Each row is a point on a landscape with many peaks, with its height.
A climber steps from a point to the highest of its 2 nearest points, and stops where none of them is higher. Distance is the straight distance between rows; heights are no part of it.
sav: [-18  24  31  38  -1  19 -49  16  11  36  14  60 -24  30  -2  -9 -14  -8
   8   3 -16  -7 -14  22 -24  44]  h=612
gov: [ 25  40   0  18 -10 -12 -14  18   4   6   5  48 -47  -3  68   1   7  16
  38  -4 -25   9 -20  22 -23  38]  h=382
mebo: [-11  -3  -4 -25  11 -39  18   4 -28  -2 -19 -22  16 -26  34 -28   1  25
  27  -3 -13   7   7  11 -36  -8]  h=38
rav: [  3  36 -13 -11 -13 -31  11 -28   4   1   6 -12  24  -1  -6  10  40  29
  13  25 -23 -17 -26  38  17  20]  h=101
pas: [ -4   3  18 -18  32  -3  -4  -5 -15  -6  -7  32  15 -16  29 -18  -4   7
 -43  -2  16   7  -2 -20  -2 -17]  h=108
dotir: [ 26 -29 -49  -9   4  11  11  11  -5 -33  -9 -12 -22   5  -5  -9  40 -23
 -26  28  28  24  16  -4  27   8]  h=512
tuta: [ 34   3 -22  18 -10  22  -3  24   7 -22  41  25 -30  25  21  40  21 -12
 -20  10  17  25 -21   0  17 -19]  h=468
Finu: [ 30  28  19  -9  -4   0  13   6  34   1  17 -10 -19 -10  17  20 -17   9
  29 -20 -30 -19   8 -35   8  12]  h=469
tarip: [ 19  -1  -6  -1   7   9 -20 -38 -25  -7  44   6 -25  13  -7  45  15 -18
  -6   1  18  -3 -22  26  13 -10]  h=473
pafef: [-11 -26 -15   1 -14  14  28  -9  29   6   0   4 -15 -28  12 -13  10 -25
 -14  11 -10  14  16 -28  28  13]  h=367
rifo: [ 29   2 -31 -29  -8   2  31   7  14 -40 -15 -19  31  -2 -18 -13  32  20
  -2  39   4  16 -12  20  29  24]  h=348
vomo: [-28 -32  29 -27  -1 -14  10 -12   3  33 -15  -3  59   6 -29  -3 -18  10
 -31   2  22  23 -42   6  11 -12]  h=426
vudit: [-44 -16  -4   5 -29   5  -6  -8   7  28  19   1 -31 -31   0  -4  -9  -4
  20  10  17 -21 -27  11  43   3]  h=575
rebil: [-28   0  14  -8 -21  10  -1  -4  -6 -27 -13   4  -1 -42  20 -17 -10  28
 -12  -2 -11 -39   6  10  18   0]  h=131
Gonoz: [ 36  56   3   8  -1 -20  -2  14  15  17 -11  41 -33  17  35  -6  43  24
  30  11 -24  -2  11   5 -25  39]  h=364
zazo: [ 15 -17 -22 -10  17  -3   0  25  -7 -54 -12  -2  16  19 -19   4  -4  -5
 -21  -1  11   5  29  -7   8  -8]  h=161
Zapug: [-22 -20   5  39  22 -20 -13   5   8   7 -18  52 -15  22 -12  -5  -2 -30
 -17 -13 -21   9  15   6 -18  39]  h=610
zudip: [ 19  44  23 -13   4 -26  13  23  31 -10 -35  22 -15 -37  26 -50   8  15
  29  -4 -18   6   1  -3 -18  18]  h=450
kiv: [ 21  17  12  20  12   7 -26  15   0  15  27  43 -30  21  24   0 -12 -25
  31 -16  12 -27  18  -8 -33   8]  h=157
rugil: [  9  24  10 -21  25 -27  -5  11 -42  -4 -34   2  -3 -33  38 -36  20   8
  33   0   1   8  -8  30 -45  18]  h=46
lepu: [  7   6  12 -21  21  26 -25   2 -33  16 -21  39 -24  -9  16 -39  -7 -29
  26 -16  35 -20   8  14 -46  17]  h=467
Zak: [  6  24   3  -4  -9   5 -41  12  -7  -9  -1  35 -31 -24  42 -26  13   6
 -18  -6  -5   6  29  15 -21  -2]  h=516
Feza: [ 28 -23 -28  11 -47  33  15  -1 -11   5   3 -60  46  10 -45   1   1  23
   9   7  28  12  16   5  17 -19]  h=284
Luto: [ 38  15  29 -30  -1   4  26  11  22 -16  -3 -43  22 -38 -21  12   5   8
  -3  -3 -27  13  14 -20   7 -15]  h=70
Diful: [ 13  27  23  -9  40 -28  37  28  21 -19 -21  -7   4 -16  13 -29  22  11
   7   9 -10   9  10  -9 -30   8]  h=490
Rep: [ 15   3 -19 -17  -9  -9  18 -20  17 -18  11  11 -23 -47  21 -12  20 -28
 -22  -3 -18  12   6  -6   2  11]  h=397
lise: [ 33 -32  -5 -21 -10  42  15 -15   5   6 -20 -33  16 -23 -24 -23 -20   2
 -11  56  38  15  -1 -18  28 -17]  h=384
Popa: [ 16  38 -13  -5 -40  -9  17  -9  31 -17  20   8 -31 -30  27   1  20 -11
   1  -8 -18   4 -10 -14  24   6]  h=416
beva: [-22  11  -5   2   6 -11 -17  15 -20   9  16  -7 -41  -9  47   0 -22  -1
  51 -19  -3  -2   5   9 -21 -12]  h=448
fud: [  6  13  37   5  -8   1   4   3   1  10  29 -34  12 -15 -27  17 -13  17
  14  -3  -7 -30  12  -1   6 -23]  h=326
zozo: [ 16  23  25  -2  -7   4  21   8  35  -2  -4  -4  -2 -39   0 -11  -3  -7
 -19 -17 -31  17  31 -33   2 -14]  h=58
Femum: [ 15 -21  11 -10  17   3 -55 -10  -3  -5  16  30 -14   9   0   1   9 -23
 -23 -18  11 -14  15  10   3  18]  h=97
nunu: [ -2   0  -9  35 -44  23  -5   5  35  28  29  30  -9  27  10  31  -3 -19
  -3  28 -16  12   3 -27  22  -2]  h=431
vis: [ 36 -28 -42  -8   0  22  -3 -18 -24 -30  -9 -18  -8   7 -34   1  12 -24
  -9  40  39   9  -3  15  23  13]  h=590
sidi: [ 15   0 -12  13 -23  13  -1  27  16 -24  43  -1 -26  12  -1  15  11  -6
  -6  21  33 -26 -13   0  30 -25]  h=500
gukol: [-53 -35   2  -4  10 -16 -19 -13 -17  -7 -21   7  -1 -13 -21 -19 -14  -4
 -13 -11  -9 -19   0  21 -17  -2]  h=207
Nupum: [ 23   5 -11  10  30  11   6  13   3 -29  30  14 -13  35  25  46  29 -11
  -4   0  -7  26 -36 -10 -15 -21]  h=438
femo: [  5   3  26 -22  17  -2   4   7  -1   2  -6  -7  44 -21   7 -10  -8  26
 -39 -11  10   5  14 -28  15 -22]  h=99
Luvi: [-27  -5  18   0  17  10  24 -41 -27  23 -12   1  40 -31  -2  -9 -22  14
 -30  -1 -14 -13 -15 -16   6   0]  h=332
buno: [  3  27   2  -7   7  -3   3  36 -25 -10 -20 -18 -16 -34  52 -49   4   2
  49  -8  11  -7   3  16 -27  27]  h=41
fakev: [-15   5 -29  18 -25  -2  17 -53 -22  -4  16 -18   1   5  -8  30  20  -9
  -9  -2  -8 -27  -9  31 -32  -2]  h=69
kana: [-18   5   0  -5 -14  50  13 -38   7  22   8 -40  10   6 -45  19  -6  19
  -1   7   5  -7   9  23   1 -23]  h=193
movok: [ 35  30 -47  -6   6   0   6  16 -28 -34  29 -16   7  19  -7  27  -1  -6
  27  11  -3  19 -19  15  18  -3]  h=369
Nif: [ 13   9   1 -18  24 -51 -10  18 -12 -25 -22   7 -19  -2  19 -25  46   1
  24   0   6   5   1  41 -40  12]  h=51
dega: [ 41  12 -24 -30 -22  25  32  16  32 -30 -17 -17  -1  -6  -8  -5  13  16
 -10  -2 -20  37  28 -16  33  14]  h=368
kunus: [  7  19  -7  12 -25   2 -13   3  14  -6   3  32 -29   0  39  -5  39   5
 -27  -3 -15   3  35  -5   2   8]  h=550
viz: [ 23  11  26  36  34 -14 -21   4 -41  -6  15  19 -48  -1  -6  19  23  -9
  17 -33  23  -9  -4  13 -15   8]  h=606
lafo: [  6  -5 -19   7  -8 -18   4   6 -26 -39   2 -40  24   3 -25   4  30  10
 -15   8  20   5  19  10   2  -4]  h=145
lepo: [-31 -42  24   0  29 -18 -12   9 -18  -1 -43  15  25  13 -13 -11 -22   6
   5 -16  13 -17   0  -3 -22 -19]  h=217
sep: [-10 -24  18 -13  35  -1 -46   0  -5  10  -2  48  14 -11   3 -24  -7 -17
 -45 -19  10   7  -3   1   6  11]  h=102
sozu: [-12 -11 -13  24  28   7  -6   2  -6   0  33  -9  -2  42  -3  40  -5   7
  12  -1  -1 -26 -25 -15  12 -31]  h=511
Guzo: [ 18   6 -13  43  -8  12  -6   3   9   1  33  18 -47  24   6  42  37 -39
 -11  -2   9  24  10  -4   1  -3]  h=446
Lemu: [-12 -29   7  11 -14  29  40   5   1 -15  -9 -32  20 -10 -43  12 -14  25
 -16  17   1 -15  12   6  30  -9]  h=176
dol: [ 11  45  14 -19 -40 -10  19   0  50  -7   3   3 -26 -25  29   1   0  23
  23 -21 -37  -6  -3 -15   1   2]  h=439
nes: [ -7  19  19 -17  17 -11  -9  -7 -18  20   2 -41  19   0 -29 -20  10   5
  17  -3   7 -25  26   8 -55 -41]  h=266
dola: [  7  19  -7  -5 -16  32   3   4  35   5  34  24 -30  12  54  27   2  16
   4  -1 -17  -8 -17 -30  20 -15]  h=360
toru: [-40 -36  29 -33  11 -24  -3   1  10   3 -13 -15  34  26 -29 -30  -4   6
 -27  -2   0  36 -58   4   6  17]  h=495
kod: [ 31   4 -39  -6  15  -8   2   8  -7 -24  35 -15  -4  29  14  59   8 -17
  20   8   3  17 -40  -9   6 -33]  h=407
varil: [-49 -23  12 -30 -12  23 -21  -7  -3  24 -19   4   8 -27  19 -39 -23  16
   0  -5 -12   8  -6  10  36  -1]  h=163
deza: [  2 -15 -16  -1   3 -17 -49 -16 -17  -1 -20 -19  25  45 -53  17  -6 -33
  18 -13   7  -1  10   6  15 -13]  h=208
Pabe: [ -2  -3   9  12   9 -33  19 -15 -43 -18  -8   4  52  14  10   3   9  24
 -40   0  24  -2  -6  -3 -44 -11]  h=574
Fura: [-25  10   8  29  14  -8 -22   3 -27  -6  20  12 -32 -17  -5   8  10 -14
   1 -24  -4 -17   4  15   6 -16]  h=580
lusu: [ -8  23   7  -9  21  16 -40  15 -16  18  -4  25 -28 -34  22 -34 -19 -14
   6 -16   4   7  15  12 -23  -7]  h=489
tipok: [-12  -8  -5   0  32 -41   9  -4 -33 -25 -15 -11   1   1  -3   1  23 -18
  -7 -14   5  -4  16   4 -40 -15]  h=586
vaton: [ -5 -27  -4 -20  -5 -10  48 -14 -14   6  -4  -1  12 -27  32   2  -5   4
 -45  16  40   4 -23 -29  19 -22]  h=273
nid: [-13 -19 -11   6 -32   1 -13 -10  -1  -7  28  -4 -36  -7   0   7  17  -4
   7  13  31 -29 -18  19  33 -17]  h=532
kulot: [-11   6   7  33 -34   6 -18 -16  -5  18  37 -23  32   8 -21  21  -4  12
   3  -4   6 -37  -2  14   6 -30]  h=354
zube: [-18  28  11 -11   0  -6  22 -30 -39   6 -20   1  31 -38  36 -24  -9  36
 -32  -2 -11  -4 -17  -5 -19  -8]  h=359
sovuz: [-25 -15  20  14  -5  16   4  34  11  -1 -31  42   2 -35  29 -25 -43   0
   0 -13  -8   4  25 -18 -16   9]  h=159
fopo: [ 18   9   5 -11 -42  10  41   4  37 -21  15 -25 -40 -12   2   7  23  26
  12  22   4 -21 -18 -13  31 -19]  h=424
Zet: [  3  11 -19 -10  -6  18  24 -38   2   7  31 -24 -27 -13   4  19  -6  -2
   9  10 -14 -26  -9 -17  39   7]  h=577
kativ: [ 27   2 -19   5 -26  39  21  15  31 -14  18  -4 -28   6 -10   5   8   3
   4  17  11  -8   5 -21  41   0]  h=464
Sufer: [  3 -12 -29  -1 -10  41 -17  -7  -9   9   2 -15 -12  30 -63   6 -16 -10
  28  46  41   9 -32  12  30 -26]  h=491
dolo: [-40 -21  25  -4  10   5 -11  -8  10  -5  -7   7  15  -6 -32 -14 -10  16
 -21   8  -9 -17 -20  17   9  11]  h=195
damiz: [-35 -35 -13   2 -20  10   5 -28   2   4 -22 -32  23   9 -66   2   1 -15
  -5  29  11  -3 -18  18  12  -7]  h=223
muv: [-37 -11   8 -12   6  -8 -11  -1  39  30   7  -8 -16   6 -27   2 -29 -31
  18 -15 -22  16  -7  12   5  -1]  h=194
Nir: [ -3 -23   4 -16  -3  28  26 -15  38  16  -1 -14   3 -33 -31  -7  -9 -35
 -27  12  -7  24   4 -21  41   8]  h=335
zal: [-37 -34  24 -13   9   9  36 -16  24  24 -16   1  16 -22 -17 -19 -15 -15
 -24  24  -6  27 -38 -18  31  13]  h=299
nazo: [ 13  -5   5   7  38   6 -31  24  17  -6  -8  13  21  22 -38  -2 -20 -38
  -2 -12  -1  -6  32 -16  -2  22]  h=188
gorad: [ -7 -37  15  -5   9  -5  20 -18  -6  27 -28 -31  54  25 -23  11 -25  22
 -21 -16   6  -1  11  -3 -35 -32]  h=251
zom: [-23   4   6  15 -25  -8 -22 -11 -24   5  23 -13  12  -3   9   4 -15  21
  22 -19   2 -44  -1  27 -28  -4]  h=378
Bez: [ 24   5  -4 -16   1 -56 -23 -10  -9 -12   6   0  -7   2   7  17  50   6
  21   1  -2  10 -20  54  -6  12]  h=60
zoda: [-25 -12 -12  21 -18   8 -23  12  42  29  34  27 -21  30  -6   1   0 -27
   0  19   2  12 -21   7  34 -11]  h=463
dozem: [ 14  38 -22   7 -26 -20  12 -29  16   2  11 -24  31  27  11   4  32  21
   5   4 -12  -3  -8  31 -31  12]  h=84
siro: [  3 -21  -5  20 -30  17  26 -21   9 -11   3 -30   6 -13 -40  -2   4   2
   0  42  25 -17  -4   7  27  -5]  h=200
Mifeb: [ 16  17  14 -13  15 -34  -8 -14 -35 -20   0  -4  13 -38  16 -17  32  17
 -21  -7  -5 -14  -1   6  -5  12]  h=120
gemad: [ -6  -2  -8  11  26 -27 -25 -34 -43  -3 -19  -8 -19  10 -34  20  22 -34
   7 -21   3  -7  12   7 -18  -7]  h=602
zat: [-37 -24  -2   9   2   5   2  24   5 -19 -14  33 -20 -14   3 -17  16  -3
 -32  -6  -1   1  12   3  15 -14]  h=505
seto: [ 13  27 -15   9   2 -15  17 -29 -35 -14  33 -22   5   6   6  39  -1   3
  20   4 -12 -35 -26  15 -29   0]  h=63
tafeg: [-16   0  -5 -15 -30 -16   7  -3  -4   9  26 -31 -13 -15  19  -2  -8  18
  38 -17  -9 -20   6  21 -12 -16]  h=410
Fumur: [ 16   1  11 -36 -41   1  41 -19  37 -19  -6 -25  -3 -38   3 -23  24  37
  -2  28  -7  -6 -13  -2  23   0]  h=375
Vot: [  0 -43  25 -30  -6  28  53 -13   9  21 -23   0  15 -24   7  -1 -24  22
 -39  32  30   3 -25 -24  21 -19]  h=242
Zunus: [ 15  37  -4  -9  14 -19   9  -3   5 -19  22  -6  -3  16  30  23  36  30
  23  21 -22  -6 -50  22  16  -5]  h=121
sepef: [ 36  42 -28 -33 -12   4  22   9  37 -29  -9 -29   5  -3 -19  -6  21  23
  11  20 -19  28   2  16  42  16]  h=433
leruf: [  8 -21 -22  -9  -6  39  -5   6  29   7  21 -16 -10   7 -63   1 -17 -18
  20  36  15  14 -25   7  36   3]  h=555
dedo: [ -3  24 -18 -11  11 -28  14   1  10 -17   9  -9 -37  12  34   5  19  33
  22   1 -24 -20  -3  26  12  17]  h=134
bamek: [ 17 -17 -18  24 -49  26   9 -32  10  19  -6 -51  51  30 -36  -8  -3   7
 -16 -10  13  24  20   9  -6  -7]  h=247
nelo: [  0  10  17 -12  12 -13  27  43  -7  -1 -36  31  -3 -25  71 -15 -37  39
  -7 -25  -1  22  -6 -24  -8  -8]  h=9
pemi: [-12   2   2  35 -34  20 -31   4  -3  17  -6  58 -25   3  23  10   2   1
 -14  -2 -25   1  34   2   3  34]  h=597
lesor: [ 11  -3  -1  -2 -13 -39 -19 -45 -48 -17   6 -12   4  -1   9  19  45  15
  -5 -17   5  -1  -8  48 -35  19]  h=68
femu: [-12 -22  13  10   9 -30 -20 -42 -39   4 -48  -8  43  36 -27  12   6 -21
  -1 -14  11  -3  13  -7 -36 -36]  h=196
Novo: [  2  33   6  11  -3  17  -2  43   0  -8 -25   9 -34 -15  59 -30  -5   6
  36 -16 -11 -13  24  -2 -27  27]  h=37
Mufe: [-34 -30   9 -14  43 -12  -4   3  12   4 -34   3  22  49 -30 -11 -16  -7
 -24   2  -2  21 -28 -14   5  11]  h=551
fen: [-20 -28  -1  -5  12  -8  13 -21 -21   5   2   0  58   3 -22  25  -5  -3
 -47  12  32  11 -21 -15   2 -14]  h=365
sisit: [-20 -10   8 -12  31   0  25  15 -28  14 -38 -11   2 -23  33 -34 -22   1
  30 -19  15   3   4  -8 -53  -5]  h=29
dibuv: [ 26  10 -38  24 -36   7  37   1 -10 -10  24 -48  27  35 -15  39  20  30
  22  29   7  12 -28   0  22 -10]  h=387
rirer: [ -2 -17 -13  11 -13  16 -18  15  52  12  19  11 -28  36 -42 -16  -3 -39
  -1  42  22  14 -33   2  32  30]  h=492
vugu: [ 28 -35  11 -37  -2  18  59   7  24  16 -26 -15  12 -15  17   9  -8  16
 -31   3   8  32  -8 -39  34  -9]  h=206
vob: [ 36  58 -29 -10   4 -17   5   1 -15 -23  17 -32  44  16 -27  15  16  21
  23  14 -12  14 -20  31   0   0]  h=322
kige: [-13 -29   1  -6   8  -8 -49  -8  20   4  11  29 -12  25 -18   8  -7 -31
   0  -8   2 -20 -12  21  15  35]  h=92
lasi: [  5  -6  16   9 -38  40  28 -27  24  15   9 -38  39   0 -26   5   9  18
 -19  -2   4   9  19  18 -24 -17]  h=219
Zelo: [  8 -17 -10 -15 -13   2  44 -40 -16  26  -4 -16  52   6  -2  15  -6  11
 -41  28  37  15 -21 -19   8 -20]  h=316
soz: [-31  -8  -1   7  19   2 -20  21  -5  13  27  14 -32  27  24  17 -17  10
  24 -18  -3 -11 -16  -7  -1 -36]  h=476
ferud: [ 24   4 -38  35 -41  11  22 -29 -16 -22  23 -34  12  24  -3  26  31  15
   2  42  25 -21 -21  27  -5   7]  h=460
petig: [ 44 -10 -12 -11 -18  49 -10   5  17  21   5 -18  -8 -13 -40 -11 -26 -16
  24  49  27  10   0 -18  51  -3]  h=470
Ludi: [ -5  -3  16   9   6 -45   0 -23 -61 -13 -37   2  17   8   7 -11  24   6
  -8 -18  16  -6  -2   8 -67  -4]  h=627
fupop: [-39  -9  20   3  29  -3  14   1 -38  27 -37  19  19 -30   6 -20 -50  -3
  11 -10  13  12 -28   0 -32 -16]  h=25
befa: [ -4  -7 -11  32  -2  15 -49  14 -18  32  23  52 -45  22  41  30 -18 -14
  18 -25  -4  10 -16   6  -8  20]  h=405
vopiz: [ -7 -23  12 -34 -10 -14  29 -12  15 -23  -4 -30  10 -24   8 -16  16  28
 -19   1  -2  -1   9   8  -3 -18]  h=319
misud: [-50  -9   8  -3   1   3 -24   4  15  13   1  16 -16  -2  -5 -35 -18   9
  -9  -4 -29   0 -16  12  35  36]  h=182
getu: [ -7 -22  -6  -6  19  29   2  16   8 -21 -14 -13  21  11 -50   4 -17  -1
 -14   7  -2  -3  20   2  39   3]  h=153
Gif: [-21   0   9  39  -1   4 -36  -1 -12  40 -13  63 -16  17  -2   3  -8 -11
   1   7 -37   9  18   9 -38  60]  h=648
kinak: [ 30  19  -2   4  25 -22 -18  18  -5 -13  27   8 -27  35  35  22   2  -3
  23  -7   9 -23  -1  -6 -19  11]  h=152
peg: [ 12   9 -25 -11  18  10 -45   6  -5   2   8  -5  10  33 -53   2 -27 -38
  14 -17  -6  21  19  -5  24   3]  h=199
bapum: [ 25  30  -3   9   3   5   4  12 -14 -10  34 -45  24  12 -37  33  -6   9
  28   2   7 -12   4  -2  -7 -31]  h=298
Nef: [ -9   0  12  -3  33  24  -7  11  31  28  -6   5  26  12 -18  -6 -12 -17
 -33   0 -25  37  23 -30  24  11]  h=366
som: [ -2  17  -6  25   3  -2  -1   9   3   2  30  29 -39  20  63  36  15  10
  12 -15 -24   6 -14 -14   8   4]  h=379
kudur: [  5  -4 -15  13  -7  21 -24  -5  36  20   3  21  20   9 -32   2 -12 -37
 -18  12 -25  33  24 -18  26  27]  h=408
suke: [-25 -30   3 -13 -17  -2  26 -24  -7   2 -19 -31  30  -8   0  -5  -8  25
 -14 -16  -1 -10  20   9 -35 -25]  h=279
kuzan: [ 17   4 -27  -9 -31  30  -2  12  -9  -1  35 -41  19   7 -33   6  -1   7
  16  22  23   6   1  -3  46 -24]  h=293
raso: [ 47  45  -9 -20   2 -29   6   8  37 -28   5  -9   5   2   1   4  10   1
  11   6 -24   9   2  -3  18  27]  h=507
sotil: [ -3  11  23 -17  17 -30  23  25 -36  24  -2  19  10  -8  40   4 -31  33
 -11  -7  38   4 -13  -3 -19 -34]  h=19
risit: [-45 -24   0  -7  -6 -10  -6   0  26   5   6 -11  -2  26 -52  12 -14 -20
  13   3   1  -1 -15  16  12 -24]  h=205
fode: [-14 -40  17 -23  40 -11  22   9   0  17 -25  -3  21  14   2   5 -33  18
 -12 -21   6   4   5 -24 -26 -32]  h=229
bub: [  7 -15  15  23  36  -8 -23 -10 -49  -2 -13  20 -47   2 -14  -8   6 -32
  23 -31  14 -13  14   3 -27  22]  h=625
gagud: [ 14   2 -20  12  12   9 -11  30  10 -12  30 -21  -6  39   4  31 -11  13
  12 -12  -5  -9  12 -17  33 -10]  h=568
pav: [  0  19   7 -22  -4 -32   8   8  20 -27 -45  24   3 -47  56 -26   8  15
   8 -19 -24   8 -16  -5  -2  28]  h=423
Vupi: [-27   5  -8  26  11  -9 -53  19 -18  30   4  19 -38   6  11   8 -27 -25
  30 -24 -12   1 -24  34  -2  21]  h=417
Devan: [  1  21  -2  22 -15  -7   3   3  -2   3 -34  38 -12 -14  54 -22  24  12
 -30  -2 -24  19  39 -32 -31  31]  h=513
zepu: [-25   9  21  23  -1  10 -20  11  23  62  -5  20  -9  -4   8 -32 -25 -19
  31  -3 -33   5  21 -24  -8  29]  h=171
pafik: [ -4  17   9 -40 -10   2  27 -11  -3 -21 -26   6   6 -54  49 -10 -17  32
 -13 -10 -20  10 -22  -7  -9  -4]  h=391
kizir: [ -6 -37 -13  -5  -7   3 -12   7  38  20   5  11   5  19 -31 -19  -1 -49
 -10  19  -9  25  -4   0  33  39]  h=452
fevod: [-22 -21  25  -7   3   8  21  11  33   1 -22  39   6 -10  18  -7 -41   9
 -30 -17 -14   9  10 -27   3  -2]  h=168
kabib: [ 12  53   2  18  -2 -24  19  17  23 -20  38  13 -33 -19  13  18  15 -12
  10  -6 -26   1 -17  -8   5  -2]  h=400
tari: [ 36   7 -20  28 -61  24  36  -1   5  -3  15 -65  16  10 -28   3   8  38
  26  37  30  -8  -1   9   9 -11]  h=329
zutu: [ 34  -2 -32  12 -14   9   1 -26 -42 -29  19 -23 -13  13 -25  38  37  -7
  -5  25  25  -1 -13  26  15   4]  h=515
beg: [ 12 -15 -24 -37   1  10   1 -15 -13   4  -5 -43  40  -8 -39   4  -8 -13
  -7  -1  10  28  22   0   5 -27]  h=250
mamok: [ 34  27 -17  26  -8  12 -10  41  31 -16  30   9   7  30  21  36 -14  10
  18   5 -10   4  21 -27  10   3]  h=506
vam: [-17  -3  18  10  -8 -24 -47 -34 -18  -4 -48  -5  29  39 -58  15   2 -21
   5  -7   4 -19  -2  14 -20 -14]  h=202
tis: [  1   2  24 -15  31  -4 -17  -8 -49 -20 -12  24   8 -29  25 -21  -7   8
 -25 -13  13 -10  -1  16 -26   5]  h=113
ludu: [ 39  26 -11   0 -10 -12  13  20  48 -19   8  15  -5  31  34  22   9   6
  17   9 -34  -2  25  -6 -10  19]  h=595
sef: [ 16   7  -5  -1  -9 -26   3  -3 -14 -31  19 -13  -4 -20   6  14  38   4
 -18  12   0 -25   0  12  12  13]  h=130
nada: [  8  21  12   4  -3 -17 -16  -2 -11 -10  12 -28  17  24 -30  11  10 -17
  32 -11  25 -24  13   0 -39 -35]  h=280
Kadi: [-32 -27  13   7  50 -31 -15   9 -10  -2 -40  35   3  33 -25 -18  -6 -40
 -21 -16  -9  23 -16  -5 -14  13]  h=585
nur: [-30 -19  31  -4  22   1  -6  23  33  48 -11   0  -8  -1 -16 -20 -18 -10
  12 -20 -19  17  22  -7 -11  -2]  h=184
Fogo: [  8  13   6   4  19 -17  17   5  -2   0 -26   5   4 -12  48 -31  15  22
 -21 -20 -26   6  29 -54   0  14]  h=483
Givon: [-17 -21  19 -16 -35  18  11 -16   9   4 -18  -5  -2 -50  14 -21 -18  13
   1 -15 -10 -15   0 -20  42  -5]  h=143
dumuf: [-31  -5   1   6   9 -15 -42  10 -24  19 -10   3 -23   9   3 -10 -27 -18
  54 -32   3 -18   3  17 -13  -5]  h=429
Pari: [-10   5  -7  41  12   3 -16  22  13   3  22  29 -31  33 -17  40  -5 -40
   4  -7 -11   3   2   4  -6  -3]  h=430
Gitum: [-30 -51   2 -17   3  24  31 -30  17  25 -17 -22  23  -2 -30 -10 -12  -6
 -10  39  10  -2 -27   5  22   3]  h=258
seme: [ -9  42  14 -13   4   4   4  -8 -43   6 -17 -19   2 -54  31 -33  -7  39
   8 -10 -14 -29  10 -14 -17   6]  h=338
Gakas: [-23  21   3   6 -16   8  -5 -19  -7   5  27  -3 -38 -23  31   7  -4   7
  10 -12 -16 -30 -18  -8  49   2]  h=635
korag: [  2  15 -19  19 -17 -17  -5 -56 -25  -6   5 -20  30  20   0  -3  36   5
 -14  -2   3   2   5  35 -49  10]  h=76
buvit: [ 11  -6   9   5  17 -20   0  19  25  -8   9 -31   7 -14 -20  -4  -3 -23
   7 -17  -6  -2  40  -2 -19 -20]  h=160
pizis: [ -4   4  23  -1  32  -1  -4  28  29  17 -14  -1 -11  -7  -1 -24  -5  -8
   9 -19  -1   2  50 -18 -26 -25]  h=172
defu: [ -8  29  21   9  -8  18 -10  -1  36   7   6  29 -11 -29 -12 -15 -17 -22
 -17 -10 -21  -1  29 -20  17   2]  h=52
gude: [-17  -4   7  -5   2 -18 -49  -4  17   3   1  26 -25  50 -27  -9   7 -37
  -1  -8 -15  21 -29  22  -8  51]  h=89
pov: [ 31  -4  48 -29  25   3  36  19  11  -1 -17 -22  45 -21   3   1 -10  25
 -18 -13 -10  15  17 -31 -13 -29]  h=85
dibuk: [ 14  11  23 -29  30 -25  43  26 -10   0 -16  16  18 -16  49 -12 -18  43
   0 -12  20  -3 -23 -31 -15  -5]  h=14
bapo: [  9  18  -1   7  46 -23  23  28  -6 -31 -16  16  -4   5  16  -9  27  -5
 -23  -2  -6  17  21  -4 -31   5]  h=537
nifam: [ 20  33  -7  -9  23 -22   0  10   1 -13  15 -20 -12  18  16  -9  16  18
  37   0  -6 -31  11  -2 -14   3]  h=144
mef: [ -2 -11 -20  31 -35  20  -8  -9 -11  12  43 -28  28  29 -37  21  -2   9
  14  24  34 -20 -28  -4  35 -32]  h=328
Popi: [  1  16  15  27 -17  22  -1  25  -2  18 -32  42  -2 -39  39 -35 -25 -20
  15  -3  -4   7  36 -15 -57  18]  h=155
rirev: [-15 -32  -8  18   5  -4  -3 -12 -17  -8   6   8 -30 -16 -15  -4  21 -24
 -25   2  19  -6  -2  13  27   6]  h=546
tupi: [ 11 -16 -15   6  14  10 -10  17  20 -15  -6   9   2  27   6   6  -1 -15
 -15  -7 -14   4  51 -22   2  16]  h=177
Zunom: [ -9 -11  -1  25  39  -6  -1   5 -27  10 -22  34 -27   3   5 -26   2 -22
  -7 -26   3  -3  27  -4 -32  21]  h=604
taza: [ -9 -27   5 -15   1 -11 -34 -39 -62  10  -9  10  28 -15   4  -9   3  -2
 -38 -10  22 -15  -3  20 -14  -3]  h=106
Ketin: [  3  14   8  26 -12  14 -22  13  10  43  -2  35 -13   2  23 -14  -9 -16
  25   2  -7 -15  37  -8 -52  20]  h=162
Loni: [  9 -46 -27 -13   0  30  23  -4 -20  -5 -19 -33  47   2 -44  -7 -16   8
 -24  27  35  20  -8 -27  36  -6]  h=312
gep: [  4  11  -1  40 -29  21 -11  24  45  18  29  32  -3  23   4  34 -13   6
  -9   1 -15 -15  35 -30   1   2]  h=454
gafog: [  7  10  -8  36  -7   6 -26  20 -26  -4  15  31 -62  -4  62  19   6   0
  22 -25 -10   9 -11  28  -7  20]  h=394
fev: [  4   6   8   5  21  17  -7  14  27  17  17 -13  -7  16 -10  23 -29  -8
  24 -18 -28 -13  21 -22  21   2]  h=509
kitep: [-18 -36  25 -12  -1  23   5  -1  48 -11 -12  23   8  -9 -19 -13 -35  -5
 -26  -1 -17 -15   2   1  15  15]  h=181
Gafep: [ -3  -7 -37 -19 -16   8 -24 -26 -14  -6   5 -33  11  28 -50  16  14 -18
   6   3  18  12   7  13   7 -35]  h=220
Zunul: [-29   4  13  -4  31 -16   0  27 -41  24 -23  38  -4  -5  23   3 -49   1
  -7 -17  47   4 -21 -11 -23 -25]  h=22

Where does a climber stop that starts at each point below?
buno: Ketin
fevod: Gakas
taza: Gakas
varil: Gakas

Call two points neighbours if one is among the 2 nearest of the other. Go from one point of each pair to the other, from neighbour to neighbour, staying as high as possible. Name the lowest point that can't be avoided.
Gif / Gakas: nid
vis / Ludi: tarip
ludu / gagud: mamok
Ludi / Gif: tipok
Gif / bub: Zunom
ludu / rirer: nunu
